A landscape with many peaks, sampled at points; each row gives a point and its height.
A climber steps from a point to the highest of its 2 nearest points, and stops where none of them is higher. Distance is the straight distance between rows; heights are no part of it.
kelem h=3.07: [ 45 182 145  68 134 133 111 104 136 181 152 204 161 109 144  93 182 126
 117  75 168 186 148 153 111 196 155 151 184 193 145 100 116 101 128 111
 156 101 102 121 136  91 106 108 145 115  94 106  94 177 111 135 129  90
  72]
tovo h=1.70: [120  76  89 175 161 160 146 173 145  73 143  74 120 185 101 155 117  90
 113 170  61 118 102 119 151 120 118 148 140 123 154 170 119 126 122 100
 108 146 132 188 172 125 142 142  98 134 173 133 141  97 108  87 125 136
 100]
nofeg h=5.53: [ 51 165 142  89 176 113 137 104 131 152  87 127 112 121 132  66 128 111
 131 101 160 162 154 148 170 186 125 165 126 139 112 155 101  91  92 134
 161 168 197 109 104 100 111 179 130 121 126 124 146 141  90 186  90  86
  97]
suk h=6.51: [ 98  87 139 124 110 159 155  76 143 157 103 140 118 130 125 139 140 106
 104 140 158 137 117 157 176 130 120 114 173 132 140  93 177 156 108 120
 151 104 153 131 110 145 167 135 144  66 146 137 129 134 111 132  99 114
 117]
zad h=4.43: [108 180 115 108 137 151  86 169 119 141 151 157 142  99 147  76 101 144
 147 118 164 106  98 182 120 171 119 134 134 127 100 118 115 134 144 125
  90 144 115 119 133 108 113 156 151 107  99 130 111 131 100 158 115  97
  88]
zevi h=2.46: [130 112 106 114  68 170 132 147 123 125 121 155 125  89 168 134 155 141
 107  90  92 132 144 158 149 106 109 163 158 136 144 138 145 109 174 171
  89 154  94 166 100 109 121 127 136 167  82 115 156  78  91 144 169 142
 102]
Ramu h=5.69: [ 74 128  74 154 165 171  94 108  80 112 163 115 113 177 142  94 130 151
 104 125 142 129  98  99 115 132 172  91 112 146 133 168 150 151 127 140
 156 101 124 136 121 149 124 119 138 132 117 122  62 137 183 123 166 111
 149]
bav h=5.64: [ 82 190 102 132 165 133 157 139  57  63 152 136 127 123 154  78 113 156
 132 102 120 122 105 104 124 145 145 131 132 131 117 187 117  62 104 170
 127 154 122 117 121 128 112 194 151 198 144 121  89 116 134 127 126  96
 140]
rur h=5.03: [162 181 164 131 135  67 101 127 160 130 133 107 118  79 111 164  78 110
 150 178 122 116 129 155  98 158 117 151 139 110  83 123 143 135 143 111
  49 156 102  82  97 114 144 153 148 130 123 119 155 132  94 141 121 126
 125]
duz h=3.48: [182  81  78 157 124 170  94 149 139  99 164 149 133 152  97 104 141 150
 159 145 142 116 134  96  80 141 122  50 112 108 125 139 147 117 177 120
 160  93  97 155 131 141 122  49  57 108 113 153 103 143 114  88 178 103
 128]
bub h=5.56: [180 135 170  94 100  91 144  84 138 129 131 145 105  76  93 170 127 176
 190 143 153 126 198 123  78 132 138 112  85 128 108 111 120 110 116 129
 126 118  70  92  77 122 144 119 127 130 151  80 127 155  76 149 133 104
 200]
dazo h=6.73: [126 144 165 125 146  94  97 170 125 149 105 112 158 120 160 140 102 126
 139  79 136 142 126 158 143 109 125 178 135 125 122 105  91 159 134 111
  80 171 151 104 152 117  91 181 125 108  94 128 189  88 160 156  99 168
 101]
matap h=6.05: [119 134  45 150  97 141 133 169 132 161 110  45 117 149 118 161 172  81
  94 140  83 113  73 130 173 114 124 100  93  46 113 129 131 176 188 106
 135 109 147 146 162 148 157  88  93 116 154 166 158 134 123  87 167 134
 114]
Miz h=3.98: [143  91 140 147 120 140  97  85 157 152  95 127 126 108 135 155 155 130
  90 116 151  92 114 176 150 110 113 116 105 114 124  78 157 213 150  88
  31 140  84 122 132 126 135 163 111 106 109 135 146 136 158 136 119 110
 107]
komu h=5.94: [123 161  87 137 147 143 136 142  78  82 166 156 119 129 128  58 132 154
 167 106 137 143 113 107  86 172 131 104 145 130 132 189 112  53 141 130
 131 110 116 117 118 148 112 162 155 169 126 123  79 137 125 111 156  60
 132]
Gume h=5.44: [143 123 127 129 126 129 140  85  96  80 131 129 120 117  79 159 136 187
 181 113 143 159 199 106  83 135 152 135  98 126 141 109  96 112 103 119
 106 142  62  93  88 149 127 122 121 129 163  55 104 160  78 131 110 122
 217]
Zoma h=5.17: [112 122  83 141 154 153 104 144  86 117 146 112 130 129 147  99 113 156
 157 144 147 122 110 107  89 119 138 139  93 112 139 169 119 147 127 143
 133 105 115 128 107 111 106 117 145 151 143 100  89 140 137 138 170 131
 164]
tigir h=4.96: [ 65 209 180  97 170  99 168 151  92 111 101 131 160  93  90  97  67 138
 118 114  89 148 119 102 126 158 138 159 152 147 120 115 109  95  89 159
 184 143 142  81  85 133 119 158 173 143 127 102 110 107 118 118  78 179
 175]
Zuro h=5.05: [ 94 124 149 124 133 106 156  95  89 149  81 123 109 126  98 122 140 141
 124 117 135 141 137  95 123 150  99 200  82 129 182 115 102 145  88  94
 130  77  82 118  90  90 135 169 145  95 184  64 116 146 117 135 118 163
 168]
Kerev h=6.78: [ 79 215 144 104 150 104 122 150  55 117 129 160 181  91 104 147 108 192
 103  92 106 200  95 134 129 168 168 176 150 108 115  83 103 149 116  92
 160 112 103  92 102 180 109 122 158  98 102 121 148  98 120 113  89 167
 169]
Zade h=4.27: [149 114 132 141  94 154 155 107 130  64 123  66 118 128  95 169 175 140
 124 171 125 113 139 147 121  79 188  97  70 119 121  68 117 161 138 140
  56 176  86 103 188 173 146 130 121 135 136 144 109  94 173 119  82 179
 171]
domuk h=0.70: [162 118 125 149  35  96 169 110 154 137 144 108 125 154 144 210 155 162
  76  90 151 153  86 102 126  89  94  74  97 117 144 107 147 149 152 157
 190 110 135 164 160 117 125  83 104 110 142 136 123 137 172 121 107 119
 173]
bavup h=2.20: [171 110  70  99  92 151 145 141 116 134 123 115 109 127 158 114 133 129
 165 134  99  77 174 182 134  80 159 142 114 115 111 157 128 107 128 149
 104 159 170  99 106 127 138 114 137 207 117 143 124 142  86 146 186 163
 121]
fofal h=6.90: [107 105 170 122 127 175 111 173 125 115 133 129 151 143  81 136  91 164
 157 157 137  93 123 107 129  74 122 115  95 159 137  85  92 127 106 164
 161 161 132 168 157 142  82 105 113  89 150 107  84 100 156 103  71 187
 141]
toka h=7.30: [163 160 152 136  93 105 154  81 141 131 158 178 124 106 155 131 127 114
 113  90 123 112 102 148 152 157 131  76 200 132  88 111 153 112 117 148
 119 111 110 124 151 135 163 133 171 121  89 165 126 131 140 117 120  73
  88]
loler h=4.74: [120 136  63 110 127 166 101 163 101 159 132 139 115 126 166  45 118 147
 150 137 157  82 115 142 118 151 110 102  82 112 125 150 112 145 152 152
 112 127 125 155 135 112 116 125 137 126 130 131  89 165 140 138 158  93
 104]
paket h=5.37: [157 180 163 140 130  67 102 129 122 130 134 129 127  84 149 124  81 125
 165 143 119  78 113 120  84 132 108 131 123 111  88 145 125 134 132 165
  85 116  89 101 101 109 132 152 166 150 154 115 119 153 178 126 141 108
 142]
vesi h=4.03: [174 102 120 152 137 134 113 125 167 112 169 125 109 127  95 153 128 173
 149 178 150 151 156  84 109 124  98  65  98 113 118 181 177 132 167  66
 114 104  84 143 127 137 149  99  66 125 126 138 122 143  96 106 166  76
 127]
pinod h=4.68: [125 130 116 129 139  88 142 144 166 141  92 110 111 141 153 139 130  56
 133 103  92 199 146 108 153 138 113 175 159 104 143 185 128 118 147 144
 176 113 180 134 101 110 136 141 131 160 137 112 188 130 114 166 149 132
  97]
Mese h=3.94: [150 167 113 122 150 135  93 192 127  81 157 131 150 101  91 140  87 177
 189 135 176 156 129 157 125 136 151 104 112  98 113 114  58 110 121  99
 117 193 160  91 150 148  95 116  96 129  92 138 141  91  59 148  92 126
 142]
rak h=7.69: [112 219 148 116  96 123 129 135  81 106 144 185 158  79 124 123 105 178
 145  85 137 126 105 111 122 115 137 118 132 112  89 103 111 117 118 174
 162 100  81 124 118 141 106 135 173 134 124  91 105 136 147 101 108 104
 190]
tizik h=6.31: [109 136 149 140 129 182 101 157 119  99 159 159 168 118  76 142  91 178
 166 161 154 106 147 106 107  91 127 118 118 138 108  84 125 127 120 137
 107 171  81 151 122 145  91 121 117  88 152  64  85 127 112  73  78 146
 159]
dani h=0.57: [ 98 139 109 144 124 119 165  93 114 116 126 124  89 165 153 116 148 138
  75 103 139 152 118  87 172 135 123 105 117 141 135 189 136 124 113 140
 165 141 133 160 151 137 155 181 130 124 141 105 103 128 146 109 111  81
 141]
silog h=4.19: [128 148 114 123 152 153  79 172 121 106 170 145 150  97 112 114  84 149
 189 134 181 129 137 158  71 136 128 145 126 113 108 108 107 124 135 117
  63 178 138  91 100 132 100 120 137 122 100 120 107 119  70 162 112 126
 118]
kefat h=3.03: [185 110  87 141 114 139  95 152 135 134 141 176 127 140 136  73 152 124
 128 114 149 150 153 109  96 159  86 122 120 109 141 158 136 119 197 122
 163  83 101 175 108 113 131  82  77 104  90 142 143 163 108 119 176  93
 113]
kibek h=7.84: [129 153 147 148  95 127 149  63 123 158 152 193 117 111 148 130 135 127
  78  73 108 138  99 107 151 154 120  90 194 118 111 125 165 140 140 171
 146  64  84 167 133 126 161  96 145 115  98 149 127 155 141  82 171  89
 101]
patu h=6.43: [142 185  82 135 160 109 101 184 118 119 159 135 116 136 148  71 112 128
 154 117 144 174  98 110 121 164 117 130 122 101 117 202 113 100 166 100
 140 113 152 137 126 152 138 145 125 142 116 140 117 154 122 119 148  62
  88]
Baso h=0.73: [120 128  72 138 133 162 170  93  99  97 151 131  90 182 155  93 181 118
  80 146 131 133 164  91 121 147 139 113 119 159 139 196 144  91 108 176
 151 138 136 187 114 111 153 160 130 163 125  94  98 131 134 119 150  95
 130]
fofav h=4.52: [169 132 159 141 128 116 132 127 150  87 132  74 122 122  87 201 129 143
 149 183 141 127 146 136 136  77 153 119 106 113 126  94  99 141 142  97
  35 204  98 114 159 154 117 125  89 129 134 137 146 110 122 120  66 161
 130]
Rel h=6.32: [ 91 121  47 152 148 160 110  80  84 148 130 129 105 164 154  74 148 113
 108 118 144 100  95 128 135 162 170  77  99 133 124 146 149 151 113 151
 152  68 139 128 128 158 148  96 150 144 113 165  58 191 180  96 206  96
 131]
Natu h=6.04: [159 154 147  84  81  92 149 115 163 179 105 147  97  75  98 155 125 151
 161 168 152 118 141 100 111 140 100 129  88 120 120 142 115 105 130 145
 174 118  88 124 100  89 140 115 131 123 160  74 138 146  93 157 152  96
 175]
Ledes h=1.51: [138  57 109 157 161 156 128 120  98 112 161 124 149 179 167  78 126  87
 111 174  73  77 143 118  72 122 146 120 156 155 129 162 166 128 132 105
 115  76 112 139 148 109 111 122 126 148 129 174 116 152 181 103 182 111
 106]
sazi h=5.14: [ 67 130 124  81 168 104 139 108 101 147  77 106 131 127 149  72 127 117
 116 105 114 127 121 157 202 161 124 144 133 101  98 146 109 134  72 130
 165 152 220 107 111 126 148 157 160 127 135 161 165 133 139 166 112 112
 105]
tobav h=1.44: [130 113  86 198 156 139 114 175 162 109 155  56 123 182 115 144 150  97
 102 161 111 140 118 120 132 105 119 124  95  90 143 177 131 166 145  55
 100 114 129 138 193 113 129 132  87 151 159 143 150 145 142 113 162 100
 106]
pigil h=3.24: [187 112 134 107 118 109 114 157 205 158 120 123 110 121 110 153 108 100
 164 174 155 124 152 150 154 142 106 120 129 110 113 115 134 108 133 120
 156 116 156 105 141 100 149 107 117 108 144 148 182 127  80 142 122 117
 125]
zadam h=5.78: [178 173 158 100 112  65 135 110 148 133 131 117 123  91 120 148  90 139
 188 158 156  46  94 106  83 132 126  88  93 113  69 124 115  93 106 174
 125 139 131 102 132 140 142 126 154 141 169 109  94 134 190 132 128  87
 174]
buk h=6.99: [173 136  54 132 147 117 112 171 121 128 116 150 126 155 171  67 154 111
 132  69 150 162 127 141 145 157 128 140  97  92 140 162  93 124 155 110
 161 110 193 127 141 146 140 122 105 148  96 155 160 154 107 142 160  82
  90]
mavop h=5.32: [ 71 163 132 100 176 127 159 127  46  72 127 113 143 116 122  89  79 156
 124 132  81  93  97 105 134 131 155 130 128 126  88 131 116  88  81 164
 157 166 142 108  90 161 116 172 170 153 142 117 102  89 159 119  91 159
 165]
Rik h=2.61: [ 85 103 139  94  99 177 128 127 130 158 130 185 161  78 143 108 174 136
 101  79 120 145 167 160  96 149  99 193 162 175 191 104 124 106 137 141
  71 140  84 156 111  85  89 140 131 151 102  92 129 100  81 158 161 130
  70]
gel h=2.37: [134 155 170 125 128  86 134 129 152 113 118  94 122 111 119 163  62  84
 125 140  96 149 118 153 129 134 175 160 176 155 127 114 139  80  92 102
 102 181 183  67 130 189 138 136 155 131 105 150 131  86  73 147  80 192
 129]
sobuk h=1.17: [138 104 133 172 144 135 125 112 181 138 132  37  99 188 138 167 194  88
  88 139 137 121 129 111 132  87  91  92  84 111 129 147 162 149 148 108
 102 124 157 157 195  97 127 122 111 134 146 159 146 143 187 140 124  78
 128]
Fof h=1.80: [161  64 176 132 133 151  97 154 185 150 123 103 133 136 100 128 116 107
 174 184 120  57 173 171 125  54 103 132 106 143 123  87 126 127 141 106
  71 137 131 123 149 110 124  94 110 119 137 157 135 128 142 129 145 171
  78]
gop h=2.19: [126 128 153 164 159 100 110 123 129  96 143 103 132 107 161 159  71  96
 138 141  83 123 136 133  83 109 164 171 159 153 128 135 150  70 120 126
  54 184 132  90 111 162 114 147 127 168 124 126 115 104 114 145 116 162
 100]
sug h=4.58: [101 168 163 114 166 111 165 141  97 111  79 104 124 118  65 116  60 122
 152 175  98 131 138  89 124 139 161 150 147 151 133 103 115  93  89 151
 134 174 167  96  81 162 121 131 157 122 135 108 106  94  84 107  91 220
 185]
rif h=6.61: [130  94  64 139  95 164 107 136 159 149 112  85 119 144 122 137 172  74
  91 132  91 104 103 178 186 110 108 118 141  87 120 116 176 154 202 119
 118 109 143 159 122 161 186  84  81  97 121 183 147 141  99  87 167 143
  91]
vafaz h=0.61: [147  88 154 178 179 148  98 150 123  88 186 133 152 157 164 129 118 152
 142 114 169 119 148 115  77  78 126 127 130 151 143 138 119 140 133 116
  86 165 109 145 155  93  74 135  82 159 108 134 115 131 186 124 113 131
 105]
vasu h=6.77: [182 142 108 113 100 121 138 125 117 118 136 151 116 113 144 127 122 121
 151 111 121  96 113 135 124 124 140  78 139 106 108 131 133 105 129 179
 174  96 137 101 125 126 152 105 146 139 106 153 126 121 131 134 137 122
 130]
nuga h=4.59: [177 150  76 122 130 106 124 141 160 143 154 100  97 136 120 156 129 123
 143 180 111 108 113  96 133 136 120  82  93  88  93 184 161 119 178 116
 148 104 124 150 116 155 184  79  90 144 158 133 145 153 110 104 176  86
 131]
zozi h=0.92: [124  61 103 150 143 168 167  76  98  91 150 162 108 198 128  73 167 105
  85 141 135 120 169  74 100 148 142 114 155 179 166 166 146  99  96 116
 170 113 121 166 137 119 122 139 110 131 119 122 103 144 146  95 125 109
 138]
basag h=3.95: [118 124 144 151 109 121 151  90 117 115 117  75 120 123 118 167 159 118
  96 156 125 117  74 138 142  80 157  83  84 110 112  64 137 197 119 127
  98 126 132 107 159 168 161 115 136 112 143 159 106 127 201 136  97 161
 158]
fuzo h=6.28: [169 131 129 107  99 105 134 104 141 142 136 102 117 121 151 167 118 127
 167 157 127  82 118 118 115  82 152  82 104 129  83 125 133 118 117 194
 149 139 160 120 117 133 134 102 147 159 139 130 101 133 173 149 131 143
 153]
Vil h=0.44: [124 137 130 146  75  90 184  67 115 123 125 133 101 135 153 176 141 150
  78  75 133 173  96  84 166 124 118  90 130 119 150 152 140 160  99 146
 190 105 136 151 140 132 166 131 142 136 144 115 122 146 151 116 131  98
 174]
supe h=1.54: [146  30 156 155 122 174 102 151 149 123 114 114 129 160 114 130 137 126
 135 155 131  82 159 143 122  71 104 147  96 150 160 103 120 167 116 120
 113 132 111 164 162  82  97 106  98 110 136 135 123 110 159 131 135 167
 109]
Vub h=2.35: [141 154  66 107 101 143 129 165 115 145 158 133 127  90 180 105 129 121
 150 130  99 109 135 170 126 123 125 151 139 115 108 160 120 107 168 168
  76 175 153 134  98  99 124 129 137 174 103 133 146 121  81 155 171 114
  77]
Begi h=1.18: [148  65 135 173 148 145 141  72  90  94 166 146 126 157 136  83 135 134
 115 146 114 104 167  71  56 132 145  92 154 175 140 164 160 107 110 103
 143  85  67 130 130 107 104 139 111 138 119 129  96 144 167 103 159  92
 188]
tedas h=2.59: [132 146 139 106 124  97 156 144 150 151  90  73 131 131 130 145  87  79
 144 161  99 137 108 174 188 116 142 131 159 110 116 107 121 124 105 106
 132 157 219  78 130 165 161 132 165 129 130 178 164  94 101 151 108 184
 130]
Meb h=2.80: [ 60 134 129  78 114 156 111 108 155 179 142 166 140  95 148  77 206  98
 100 104 131 164 147 168 119 221 113 166 167 177 161 113 127 105 130 119
  94  98  92 155 102  91 111 121 119 126 104 118 116 136  74 162 149  94
  51]
zusu h=4.76: [176 150 174 142 144  82 107 143 163 116 128  95 134  87  93 184  84 131
 159 209 123 120 182 117  98 113 117 147 119 132 103 110 130 147 151 117
   8 212  89 102 110 130 116 134  99 125 138 122 161 114 106 104  99 172
 134]
panag h=0.27: [172 138 131 147 101 142  82 107 152 150 164 156 142 148 135 121 164 153
 122  96 205 120 120 106  99 100 107  43 106 113 107 115 166 156 166 106
 133  98 107 118 154 134  83  95  88 107  78 162 105 156 189 101 115  86
  99]
zop h=1.28: [142  45 143 167 148 143  96 128 134 120  87 149 138 143 121 101 136 138
 130 125 197 104 156 132 101 107 120 154  63 140 175  90  94 184  92  95
 108 131 103 125 160  92  98 131  94 106 132 110 103 148 166 149 126 145
 128]
beva h=5.58: [129 163  49 128 115 123 145 181 111 136 105  78 124 148 134 145 130  91
 126 155  57 129  88 124 173 149 123 131 128  66 116 165 105 136 173 125
 139 121 158 158 130 144 164 123 136 122 159 141 169 112  86 110 155 132
 114]
Kepub h=3.67: [189 168 127 102 136 122 101 203 177 124 149 139 133 122  88 127  86 149
 189 147 165 138 127 140 121 154 141  94 111 106  98 126  77 103 134 138
 180 138 179  85 155 123 115 119 116 127 113 135 157 112  80 145 100 130
 152]
tanep h=8.27: [145 166 157 122  89 108 147 123 101 113 137 157 164 115 157 134 116 176
 126  94 153  97 104  98 110 100 126  79 101 125 102  98 115 115 115 159
 179 119 129 137 158 138 106 137 149 116 136 101  84 122 188 106  80 104
 178]
Mivi h=5.15: [ 45  96 148  83 143 127 142  83 101 183  98 194 159 128 128 136 170 138
  72  49 165 194 138 155 164 152 146 156 180 159 172  89 154 143  90 109
 197  89 172 117 131 156 146 140 140  94 128 139 152 125 124 141 113 143
 105]
repa h=0.99: [153  65 143 185 167 121 120 120 106  61 109 150 136 136 109 132 129 156
 159  90 162 128 183 120  76 107 155 163 105 146 138  85 103 166  87 104
  89 146  83  81 164 135 112 131  79 106 139  98  95 147 174 118  84 157
 173]
zakeg h=7.24: [ 69 252 146 124 142 110 102 155  69 130 142 168 169  69 129 116  98 173
 134 107 132 171  89 116 124 151 151 151 139 122  79 110 105 146 130 148
 114 132  93 120  82 158  93 133 166 117 107  96 123 130 139 103 107 142
 155]
vize h=1.99: [141  49 133 172 163 162 129 161 169  98 140  83 116 205  85 143 158  81
 120 166  77  97 127 112 120 122  67 113 122 144 163 143 125 132 123 109
 129 122 124 230 192  92 127 117  83 100 171 155 140 115 158  88 126 112
 114]
rus h=2.66: [185  73 109 141 127 154 114 169 162 106 134 162 128 170 100 110 150  99
 147 137 130 141 154 134 142 132 103 128 138 126 151 132 106 110 150 119
 171 125 146 195 141 122 138  92  75 107 111 157 156 123  83 113 130 115
  80]
mevid h=4.57: [119  96 132 133  92 127 141  77 127 170  85 146  99 106 127 127 171 164
 104 122 147 122 164 124 126 147  73 160  69 144 185 128 128 157 114 111
 110  89  53 147  97  65 127 159 136 128 145  81 119 154 112 130 159 103
 171]
fofat h=6.30: [ 64 181 112 103 156 131 105 128  77 158 132 159 148 105 112 115 133 200
  95  86 146 180  80 147 168 177 163 139 115 120 126 115 101 152 118  82
 157 128 130 104 100 165 122 127 142 100  78 128 146 108  84 155 111 119
 127]
ditu h=2.01: [125 116 150 153 144 154 112 163 147 103 155  90 151 150 138 124  75  96
 146 170  60  57 113 151 108  68 146 137 158 161 110 134 151  77 140 130
  59 157 148 117 140 160 104 131 146 173 143 154 108  99 160 106 136 180
  84]
koge h=5.10: [130 150  89 138 131 104 131 122 154 147 128  98  98 144 113 134 138  85
 122 157  93 144  86 111 167 168  96 114 140  93 111 179 168 124 161 104
 122 104 126 172 106 154 202 136 137 117 158 134 149 145  91 106 146  61
  97]
nete h=5.61: [166 106 134 119 127  77 170 138 141 128  89  72 104 140 116 181  79  93
 150 184  93 144 144  82 127 110 126 161 122 107 159 166 107 118  95 134
 174 141 173 123 131  97 137 126 123 167 177 116 160 116 128 149 134 197
 188]
nopun h=6.76: [171 111 180  96  79  68 188 104 164 137 112 116 113  79 110 197  85 121
 149 184  92  96 131  95 106 127  93 107 127 130 118 118 161 111 116 163
 165 100  99 130  98 116 172 112 141 139 182 110 145 119 123 141 150 145
 191]
Zede h=3.75: [131 124 167 141 113 130 126  99 130 130 115 104 127 133 138 184 154 128
  87 117 123 120 102 150 148  79 132 136 124 133 110  67 137 207 132 120
  43 155  95 124 142 153 132 158 119  93 124 121 133 114 202 125  80 163
 121]
vopom h=6.12: [170 149 178  88  83  94 172 134 157 154  94  80 104 102 113 182  73 101
 163 210  87  92 151 100 130  97 125 133 126 123 124 127 112 115 123 172
 125 186 133 139 108 119 127 133 147 162 176 100 150  93 135 139 136 200
 188]
lef h=4.28: [ 79 189 182 125 137 122 135 145 145 142 122 114 136  92  72 124  76 107
 139 186  88 142 126 106 106 142 174 167 180 184 135 108 164  98 133 171
  96 174 147 109  63 140 120 123 185 118 125  82  91 102  66 108 111 207
 165]
bel h=1.79: [129  78 139 128 132 149 125 131 123 130 128 111 138 156 156 103  96  81
 131 165  70  63 122 153 116 100 127 144 174 151 122 122 170 114 136 133
 116 100 134 126 127 123 133 130 157 131 142 150 107 129 174 120 154 167
  79]
Gaz h=4.24: [154 119 154 152  95 124 129  98 135 139 101 167 131  87 139 143 144 162
  97  97 136 117 145 152 124 139  86 138 109 126 144 110 140 168 144  84
  58 120  38 135 125  99 130 185 134 123 120  96 141 140 115 119 137  72
 156]
kiz h=5.92: [ 10 169 150  73 193 114 120 101  94 177 129 146 141 105 114  81 142 164
  86  79 139 174  93 147 169 200 150 162 127 154 131 137 114 108  92 110
 160 142 158 107 109 148 122 153 141 112 104 120 134 124 100 163  97 100
 100]
ridu h=0.95: [148 106 153 137 113 111 152 118 173 142 118  77 112 167 139 183 173 131
 109 102 171 145 118  97 143  83  83  82  76 115 138 127 116 130 136 128
 153 137 179 145 185 109  99 117  97 108 147 140 142 128 173 141  73  87
 154]
Bomam h=2.34: [186  46  91 148 128 164 143 155 142  85 134 145 128 188 104  91 181  83
 124 165 124  82 172 106 120 135  89 109  94 140 156 147 100 114 116 127
 146 143 128 220 166  96 135 105  78 131 139 144 133 124 131  87 155 107
 112]
bukib h=6.25: [119 106 133 110 114 119  90 151 123 183  67 129 129 115 154 126 127 107
 142  93 135 139 119 164 162 119 116 192 128 108 146  94 109 187 136 119
 125 102 141 118 118  98 118 135 138  90 116 128 189 108 127 168 147 174
 116]
molag h=3.80: [ 85 168 152 134 136  86 152  85 142 139 151 151 117 112 119 124 155 110
 119  91 107 196  90 114 140 190 135 141 193 140 151 149 139  94 106 121
 159  29 113  96  90 127 167 115 163 155 131 134 128 145 100 135 149 109
  89]
zif h=4.05: [ 62 167 174 103 137 157 103 153 170 145 151 134 134  95 118 106  73  99
 129 172  97 132 140 131 107 154 144 160 182 201 139 128 166  83 138 181
 121 166 137 138  85 118  97 119 163 128 101  86  87 129  72 146 116 160
  88]
bukoz h=7.56: [ 99 126 164 111 108 159 154 143 102 125 136 124 159 141 144 143 121 170
  96  96 114 122 112 109 149  74 117 115 111 146 129  88 112 147 122 151
 178 146 138 157 162 130  88 149 127  86 138 116 111 102 186 113  72 163
 151]
rozi h=2.03: [187  87 149 108 107 135 114 156 159 127 114 115 124 123 131 127  99 115
 188 166 122  69 193 171 123  68 124 160 113 131 119 128 108 110 114 124
  85 181 143 108 122 111 126 115 125 170 134 132 153 116 101 162 159 177
 112]
buro h=0.78: [168  84 165 166 142 132 128 116 103  65 144 161 162 131 154 143 128 166
 114  95 156 120 175 135  71  91 143 157 130 151 142 109 131 142 127 112
  77 130  58 109 152 123  95 158 102 150 115 104 127 128 172 110 108 136
 149]
zose h=5.08: [139  97 114 120  96  90 150 134 125 138  94  94 107 151 156 154 133 101
 120 103  98 152 126  97 138 110 104 162 121 106 156 173 121 136 115 152
 197 110 162 149 127  84 130 131 131 145 150 110 171 115 154 163 153 162
 153]
fibu h=7.64: [131 117  80 118 125 123 103 162 134 154 106 107 138 152 172 119 148 110
 113  78 124 147 116 169 193  93 149 134 115  97 118 127 107 147 159 124
 150 127 214 108 148 149 128 105 101 135  93 188 179 122 140 139 143 153
  82]
Non h=7.34: [134  70  86 140 114 162 119  97 173 158  81 126 134 124 119 115 171  91
 116 153 149  94 132 182 171 127 127 103 155 101 130  92 172 148 153  96
 129  83 150 106 134 146 176  95 111 100 138 189 142 146 108 118 140 102
  99]
vafev h=3.41: [ 75 196 168 100 148  80 124 108 150 163 157 181 142 109 134 133 163  99
  95  49 152 210 113 134 146 194 148 149 210 170 123 124 101 111 115 122
 190  67 124 104 151 115 142 101 172 136 106 137 122 159 115 143 144  96
  80]
napos h=0.43: [163 123 170 150 138 137  97 114 149 145 178 136 136 167 165 123 152 145
 109 106 172 126 150  89 100  87  96  92 122 147 127 151 154 137 160 111
 112 127 112 162 167  96  54 135  90 123  99 138 128 164 213 120  98 103
  91]
Dusag h=2.87: [144 153 127  89  79 106 140 137 158 146 103 124 103 105 128 155 128  82
 139 125 107 142 121 177 182 152 114 128 181 110 102 111 124 115 123 142
 155 131 156 112 114 113 180 135 170 122 125 156 174 106  61 160 117 146
 126]
zateg h=4.25: [121 128 141 132 155 116 128 132 164 138 134 142 124 139 126 116 114  83
 133 149  97 174 128 117 110 164 120 159 181 134 150 159 165  95 148 125
 173  65 144 115  92 120 134 114 146 134 124 123 145 142  96 142 138 129
  88]
gur h=5.67: [134 119 139 114  91  96 142 130  97 144  73 141 125 116 108 153 122 130
 125  95 126 160 110 129 137 141 112 187 123  95 172  82 108 172 101 107
 172  60 120 102 112 111 140 134 157  96 140 113 161 121 109 154 118 170
 165]
Giga h=7.13: [108  99  85 139 124 163 147  62  95 143 144 180 112 164 157  99 156 100
  73 103 110 118  89 126 133 158 145  84 177 146 133 123 180 146 134 171
 148  69 113 156 115 149 153  90 135 119 112 175 105 152 165  88 179 121
 108]
Vogas h=5.86: [115 126 115 135 124 165 129 125  81  70 130 145 128 117  92 135 127 200
 150 142 176 116 149 108 110 104 155 112  74 124 129 107  86 133  97 131
 107 176  70 136 133 143 108 146 118 117 153  67  83 115  96 103 100 114
 213]
vel h=7.12: [124 118 131 134 171 130  86 174 123 112 124 108 167 145 151 147 128 148
 119  88 134 155 106 150 150  80 163 151 110 111 141 119  96 151 144  91
 101 156 185  88 177 153  88 132  95 137  75 175 174  86 165 156 110 165
  74]
zeleg h=4.70: [ 66  97 143  60 143 137 138 104  94 157  92 147 140 123 132 104 150 144
  92  76 142 164 139 158 204 141 143 161 162 149 127 106 131 127  74 131
 190 139 209 104 102 152 152 131 156 122 104 157 162 100 114 171 115 176
 103]
famo h=5.82: [ 61  80 110 129 155 158 153  52 127 164 100 183 124 164 135 136 171 135
  52  85 162 162 121 143 164 149 145 123 167 166 176 114 168 155 108  94
 146 111 142 145 136 171 130 160 123  94 134 122 123 135 132 117 114  99
 117]

Call two points neighbours if one is among the 2 nearest of the other. Go from one point of each pair to the other, from neighbour to neighbour, staying as high as possible. Name the lowest point that can't be avoided.
tanep, kibek: Zede
nopun, tanep: Gume
tanep, fibu: zif
Non, nopun: zeleg

Where does a climber stop that starts at each point below?
zif: fibu
supe: nopun
sazi: tanep
Baso: kibek
domuk: Non
panag: Non
Meb: nopun
kefat: Non
tedas: kibek

Two climbers start at each pair of points below. Name the first point that both come to, or write -.
Zede, Zade: -
fofav, gel: kibek
Vil, dani: -
